Each row is a point on a tangle of strands that fork, close into loops and nearly touch. The rows are in no order.
In the rows, zero is written as 128.
Two points are linked if the straight distance between their rows is under 124. Some points are linked to none.
j_432: [140 120 124 108 102 200 150 149  74 152 130 117 128  85 155  92 188 139
 156 139 157 100 138 103 138]
j_900: [112 173 113 147 127 190 109 136 144 118  83  94 153 155 126 150 118 156
 129 122  97 160 140 128 138]
j_513: [100 166 139 134  76 101  72 120 169 145 116 106 112 147 111 109 146 156
 128 151  95 176 116 124 156]
j_583: [129  99 160 196 137  90 159 101 136 126 154 149 100 145 126 145  70  99
 122 131 132 111 128 165 147]
j_255: [138 148  99 156 123 160  75 171 209 104  91 104  97 144 126  77  98 154
 116 157  90 156 161 126 140]
j_396: [115 117 118 163 118  58 136  79  99 160 164 104 108 155 138  89 153 114
 141 161 131 129  99 171 192]
j_236: [137  97 103 115 131  85 109  99 133 172 172 113 147 192 132  85 148 138
 148 178 157 119 131 195 191]
j_571: [130 153 165 160 146 141 129  82 126 137 124 207 127  66 126 181 123 123
 102 112 113  94 112 168  85]
j_941: [ 82  76 141 161 110 133 149 160 159 103 135 135  92 210 123  93 110 126
 126 154 126 160 167 121 119]
j_405: [101 132 154 142 120 115 138 158 123  92 120 103 146 155  98 125 143 118
 136  92 114 167 169  84 128]
j_81: [123 107 161 154 107 129 139  92 134 173  96 123 124  74 131 137 121 172
 123 144 120 103 151 114 110]
j_343: [130 194 148 190  73 115  97  98 172 163 113 148  95  89 121 105 103 147
 147 192  81 113  49 154 124]
j_494: [146 133 130 137 131 142 117  61  89 158 154 114 143 102 140 157 143 151
 144 138 136  82 142 181 169]
j_229: [ 85  82 194 159  60  86 155  98 118 135 141 135 133 142 134 125 112 161
 153 172 126 126 190 131 120]
j_352: [106 162 152 135 117  73 110 101 141 149 107 156 102  81  96 124 188 122
  94 117  90 151 111 142 142]
j_637: [150 117 122  97 140 105 107 127 146 147 151 105 109 147 139 101  90 113
 149 139 135 139 106 113 160]
j_299: [154 137 108 142 123 149 113 162 166 120 147 121 109  97 139 105 131 117
  87 147 101 122  76 138 117]
j_574: [117 102 136 122 119  76 133 121 128 162 140  94 143  91 127 123 112 139
 134 135 137 160  98  94 134]
j_911: [112 142 117  74 171  93 200 122  91 135 129  92 129  72  89 141  63 111
 125 134 187 133 125  97 124]
j_708: [ 91 115 116 144 144 174 191 164 138 121 114 146 117  89 127 161  92 122
  80 149 126  58 172 137  77]
j_344: [155 130  81 147 157 186  71 187 219 124  97 129 113 172 153  84  78 167
 115 144 112 140 148 167 111]
j_737: [152 163 118  97 171 161 129 130  93 120 126 121 128 102 128 123 132 114
 137  75 142 113 104 115 130]
j_434: [103 167 124 101 154 137 172 147 101 108 116  80 132  99 109 136  43 102
 149 100 171 138 103  57 118]
j_36: [100  91 128 116 139  98 154 160 146 145  91 170  88 147  99 109 152  99
  93 123 142 181 142 132 118]
j_86: [161 116 125 108 108 144 118 137  93  93 115  90 166  97 100 119 175 161
 150  67 125 132 148  58 143]
j_173: [136  97 135 158 113  36 133  87 125 134 152 131  83 135 126 104 127  99
 146 141  99 131  79 144 172]
j_780: [111  93 155 181 101 116 136  98 109 134 130 128 136 132 122 128 153 153
 152 164  98 123 174 134 131]
j_109: [123 192 138 125 124 116 104 116 140 156 101 146  79  81 108  85 154 116
 104 128 114 150  74 116 142]
j_117: [ 69  99 107 113 103 152 126 205 183 107 119 107 126 190 127 118  99 139
 110 183 116 173 188 112 114]
j_757: [109 180 128 120 116  79  81  92 187 157 136 104 133 108 114 136  97 161
 122 176  78 166  99 152 143]
j_872: [135 137 105 109 101 163 111 127 109  91 173  66 153 145 112  68 132 152
 142 139 121 114 168 109 212]
j_129: [172 122 145 131 122  95  62 103 136 122 124  96 144 130 127 111 185 157
 154  92 102 159 112 110 151]
j_525: [150  99 123 130 131 135 157 118  96 182  79 142 141  56 118 160 166 155
 118 145 156 118 166 125 106]
j_302: [134  91 117 131 143 167 118 155 129  98 125 151 166 190 153 189 155 143
 120  83 129 108 196 153  82]
j_564: [ 74 165 153 166 133 139 198 117 115 114 156 145 136  99 117 149  69  97
 104 185 148 106  99 116  91]
j_873: [ 99 148 131  88 130 135 152 121  65 116 137 169 168 149 115 186 160 129
  99 105 158  77 228 139 105]
j_654: [144  98 120 115 135 118 137 142 107  99 156 166 165 127 138 175 176 123
  84 111 132 125 124 145 102]
j_123: [132 163  86  83 152 194 134 189 111  62 137 100 178  94 116 118 134 158
 117  90 132  99 166  63 139]
j_75: [151 130  97 150 111 171 128 137 137 122 175  86 114 163 138  53 104 143
 159 160 131  89 134 122 175]
j_385: [126 130 129 177 166  86 127 139 158 114  86 138  66 119  94 107 130  94
 102  67 108 158 121 142 150]
j_504: [113 127 129 118  96 152 131 133 117 140 167 119 167 142 166 169 118 129
 129 172 126 115 108 127 118]
j_421: [146  92 101 153 149  91  93 131 167 164 128 145  83 181 137  86 119 119
 138 147 120 153 166 208 163]
j_690: [141 104 186 107 117 100 119  87  69  93 179 130 132 124 137 119 119  94
 172  91 143 109 117 105 115]
j_282: [129 122 137 126 171 145 136 135 151 128 110 143  64 138 125  56  63  96
 146 135 129 102 168 153 120]
j_663: [127 137 125  93 118 163 141 163  78  73 100  87 190 122 118 148 156 161
 149  74 132 114 202  53 133]
j_813: [161 107 112 115 144 103 170  91  85 170  77  89 140  52  92 162 133 160
 123 123 160 126 167 113 138]
j_774: [141 142 169 183  93  57  95  64 144 135 157 144 100 134 135  80 126 126
 168 138  86 119  55 152 158]
j_190: [166 111 144  91 156 141 106 142 156 143  86 118 125  82 145 152 103 125
 123  75 132 166  92 102  68]
j_466: [135 120 166 164 118 129  84  98 124 117 168 120 145 203 145 150 106 130
 173 109 110 143 117 142 134]
j_463: [117 128 164 181  94 138 151 130 138 105 152 145 107 142 135  99 121 101
 155 129 108 111  86 109 112]
j_650: [174 128 131 158 160 141 104 135 148 123 152 152 102 114 132 108 163 126
 104 101 107 101  83 153 135]
j_595: [ 85 158 163 184 108 143 162 144 138  87 158 133 120 101 110 127 119 101
 111 144 112 126  76  96 108]
j_621: [161 110 105 120 140 201  87 150 143 123 109 129 147 165 174 171 129 169
 125  97  98  87 218 142  79]
j_419: [ 82 149 128 149  99 113 134 119 143 158 112  90 157 171 124 152 159 135
 130 153 118 181  88 126 161]
j_861: [ 78 138 202 128 107 135 141  79 120 119 113 135 152 144 157 194  63 128
 163 112 142 125 114 104  77]
j_465: [ 97 144 164 139 124 149 129 127 139 127 123 199 139 100 136 180 168 121
 106 133 103 112 132 161  59]
j_938: [ 76 117 101  94  90 152 153 175 124 112 117  99 136 177 112 108 135 120
 127 168 148 154 172  90 155]
j_652: [101 122 118 178 133 155 211 135 131 125 123 119 125 104 108 151  86 133
  85 178 139  80 126 133 115]
j_661: [124 103  99 177 106 173 111 166 160 123 123 110 121 191 145  97 161 152
 130 179 109 144 163 157 159]
j_482: [188 139  85  74 142 166  71 160 135  74 146 107 150 123 135  65 138 133
 131 124 135 117 159  91 142]
j_859: [171 102 104 143 134 128 111 137 172 126 150  72 107 140 171  59  98 123
 143 130 135 125  93 131 168]
j_412: [129 107 142  60 103 104 121 145 112 144 131  89 142  75 110 131 118 144
 144 138 148 152 135  69 114]
j_472: [102 116 151 180 146 106 160  87 111 133 120 196 110  98 109 172 125 108
  86 153 122  96  91 192 110]
j_474: [108 155 148 126 120 105 142 101 128  94 182  61 171 116 129 157  49 132
 129 129 132 135 125  85 136]
j_933: [154 121 136  99 166 109 133 135 121 136  58 143 102  90 119 169 155 111
 111  53 131 187 113  87  93]
j_135: [146 155  70  62 155 175 162 164  89 104 140 131 158 102 121 146 144 117
 137  84 150  89 121  77 109]
j_627: [ 68 103 175 137  85  81 187 109 100 162 134 154 109 110 129 130 117 127
 133 200 165 125 165 125 100]
j_906: [153 146 117  44 177 101 113 111 106 141 133 149 150 122 128 177  70 101
 135  97 160 124 118 132  97]
j_865: [147 131 150  72 150 133  97 112 132 142 131 170 127  86 153 166  90 109
 139 103 118 130 111 127  51]
j_805: [102  93 142 201  95 156 146 128 146 120 123 125  95 199 141 126 135 138
 159 152 102 141 170 139 143]
j_834: [144 112 147 144 100  77  80 120 136 126 128 142 120  99 118  92 221 143
 106 115  84 147  93 120 136]
j_68: [102 133 146 180 131  73 170  73 103 114 167 153 124 115 106 167  93 121
 106 157 138  85 121 171 145]
j_863: [114 170 116 102 165 120 149 102  51  93 151 138 156 162 108 177 144 114
 120  58 156  97 186 171 132]
j_122: [135 123 149 178  97  58  95 152 196  91 165 154  79 147 111  79 104 114
 117 166  79 139  85 125 140]
j_358: [186  89 110 135 150 127  64 130 140 133  95 124 162 117 153 132 208 162
 130  79 100 148 134 128 141]
j_542: [131 143  94 116 170  93 170  92  86 148 108  80 123  37  75 138 104 140
 124 112 177 135 114 111 168]
j_422: [168  73 100 128 161 133 118 161 146 120 105 172 146 161 137 171 162 125
  76  73 121 119 155 142  84]
j_825: [104 193 163 145 100 113 126 102 142 155  92 144  72  82 138 112 131 120
 125 165 119 133  18 126 128]
j_204: [121 183 138  92 123 160 120 125 131 152 133 146 137  73 130 101 138 136
 146 152 130 101 149 156 134]
j_631: [134  89 106  61 123  96 173 156  60 115  98 147 142 145 102 139 177 115
 146 115 183 151 168  89 122]
j_304: [104 152 108 102 161 156 166 174 127  86  89  91  91 137 125 105  77 107
 156  95 168 146 156  63 127]
j_921: [159 112  98 138 150 132  92 115 141 179 136 144 117 165 142  76 166 127
 127 157 143 123 143 191 146]
j_604: [150 129 111 141 179 152 131 126 145 125 137 173 130 160 173 157 109  82
  95 114 137 134  56 189  96]
j_408: [119 165  98 132 134 115 115  65 117 195 114  93 159  96 114 158 148 167
 136 141 132 122 129 172 177]
j_613: [118 184 182 184  64  87  93  80 156 140 144 154  85 108  94  77 120 147
 177 154  74  85  80 152 156]
j_846: [102 126 112  67 104 120 174 151  68 112 114 150 168 149 100 173 181 135
 142 101 177 119 224 101 135]
j_88: [126 179 131  49 158 112 106  88  84 137 142 149 164 138 123 166 127 107
 132 110 154 123  96 163 127]
j_154: [139 110 149 144 118 138 124 135 117 136 123 194 153  97 128 157 198 123
  98 118 110 120  78 126  77]
j_512: [164 131 103 166 158 181 116 136 129 107 117 164 110 144 173 120 150  87
  90  91 132 107  49 159  95]
j_829: [128 117 106 124 150 166 181 146 101 148  88 141 124  72 125 155 129 148
 103 135 155  90 177 129  67]
j_951: [144 167  96 138 146 154 110 125 146 165  95  82 138 113 126 139 128 167
 118 122 107 138 131 148 153]
j_247: [102 128 121 146 122  91 130  79 126 149 132 100 169 184 155 196 130 137
 132 127 141 163  83 145 158]
j_368: [125  94 142 187 142  57 113 100 156 139 128 147 105 184 143 149 110 122
 134 134  98 152 135 197 145]
j_446: [120  64 121  78 134  90 166 157  98 130 100 147 103 118 118 132 140  98
 124 122 156 149 151 104  87]
j_35: [135 101 133 177 121  98 108 179 210 110 122 179  59 138 128  81 114  87
 101 136  93 156  79 122 118]
j_32: [ 96 144 190 130 129 107 154 107  92  91 148 107 165 124 118 180  87 148
 130 110 145 125 135  84 100]
j_779: [147 123 106  84 131 145 168 118  77 139 145 133 159 162 137 187 158 107
 135 120 183 143  92 107 138]
j_864: [122 137 119 121 104 166 115 175 177 107 162 109 120 101 125  74  84 115
 107 158 107 112 130 111 122]
j_27: [ 99 154 132  84  97 149 134 107 122 170 129 143 146 102 147 136 130 145
 143 185 135 133 113 140 124]
j_955: [127 135 111 139 132 108 138 106 126 152 145 140 132 142 161 157 123 102
 130 120 146 164  50 165 140]
j_969: [100 148 110  76 119 150 172 186 119 108 131 103 105 142 101  95 130  96
 128 121 156 162 128  79 142]
j_821: [132 106 157 190  74 114 118 147 161  87 159 134  90 135 117  70 131 121
 137 156  89 115 113 105 145]
j_118: [160 174 109  80 166 142  79 115 115 119 131 163 155 127 132 138 159  97
 138  83 122 136  92 149 116]
j_827: [111  82 135  99 112 102 113 188 150 137 105 174 128 171 126 133 186 123
 101 127 120 185 138 107  97]
j_629: [179 129 101 122 159 156  86 136 108  82 157  86 152 138 116  61 128 130
 164  84 137 106 158 126 178]
j_948: [129 110 111 151 130 171 116 146 161 128 124 111 158 181 166 181 129 142
 110 131 112 146 108 131 117]
j_522: [128 129 129  96 149 122 171 113  48 125 157 117 142 160 121 194 120 115
 139  83 177 100 148 112 130]
j_444: [159 111 107 115 195  87 134 155 146 122  96 136 100 105  90 146 126 102
  96  49 120 170 116 125 138]
j_69: [137 129 124  63  95 132 115 148  99 134 104  97 127  98 100 100 156 150
 162  97 128 139 180  89 155]
j_673: [153 122 136 143 125  82  79  94 133 103 150 114 145 185 143 122 153 141
 146  79  96 158 108 149 160]
j_561: [119  93 168 157 140 127 162  97 119 132 138 145 117 150 156 184  67 115
 144 131 146 106 126 141  85]
j_186: [123 118 100 132 102 203  99 174 162 108  95 102 124 149 134  68 139 163
 130 177 112 124 188 114 152]
j_676: [156 149  96  82 125 187  90 194 175  80 162 121 139 139 125  44 105 124
 121 152 107  89 149 115 138]
j_917: [180  99  81 139 153 190  74 163 180 136 114 103 149 152 167 131  84 167
 106 122 106 111 177 143 111]
j_568: [120 118 113  82 145 121 161 130 121 183 108 124  76 127 127  71 141  77
 124 170 170 130  92 136 140]
j_752: [162 154 145 110 141 157  98  69 103 170 139 140 141  69 134  93 123 145
 159 159 139  68 152 178 145]
j_929: [106 131 108  89 112 173 177 135  86 142 145 134 167 161 185 169 142 115
 145 152 173 127  90  93  99]

A piece is two or more points that can be reached from each other along the links. Count, over all rows, the pieces, the separate loops (a circle has one, a figure eight two, a Y none), the forks (points with three links) and the tips (points with one).
pieces -> 3
loops -> 2
forks -> 6
tips -> 8

How many points has the smallest loop of links through each point below? Write 0 if it is on no loop.
j_434 -> 13
j_247 -> 0
j_408 -> 9

A fork is a point with three links, a tip a point with one. Leave the first point through the second and follow the links. Name the first fork or tip that comes.
j_117 / j_938 -> j_525
j_929 / j_779 -> j_827
j_69 / j_412 -> j_757
j_805 / j_661 -> j_583
j_829 / j_708 -> j_35
j_86 / j_663 -> j_385
j_36 / j_446 -> j_504
j_422 / j_302 -> j_805
j_368 / j_421 -> j_129

Name the points in between on the shortest way along the links from the first point to the second, in order.
j_358 / j_472 -> j_129 > j_834 > j_352 > j_109 > j_825 > j_343 > j_613 > j_774 > j_173 > j_396 > j_236 > j_921 > j_421 > j_368 > j_583 > j_68
j_737 / j_955 -> j_135 > j_123 > j_663 > j_86 > j_69 > j_412 > j_574 > j_637 > j_859 > j_75 > j_872 > j_629 > j_482 > j_676 > j_864 > j_299 > j_650 > j_512 > j_604
j_863 / j_408 -> j_522 > j_779 > j_929 > j_504 > j_948 > j_900 > j_951
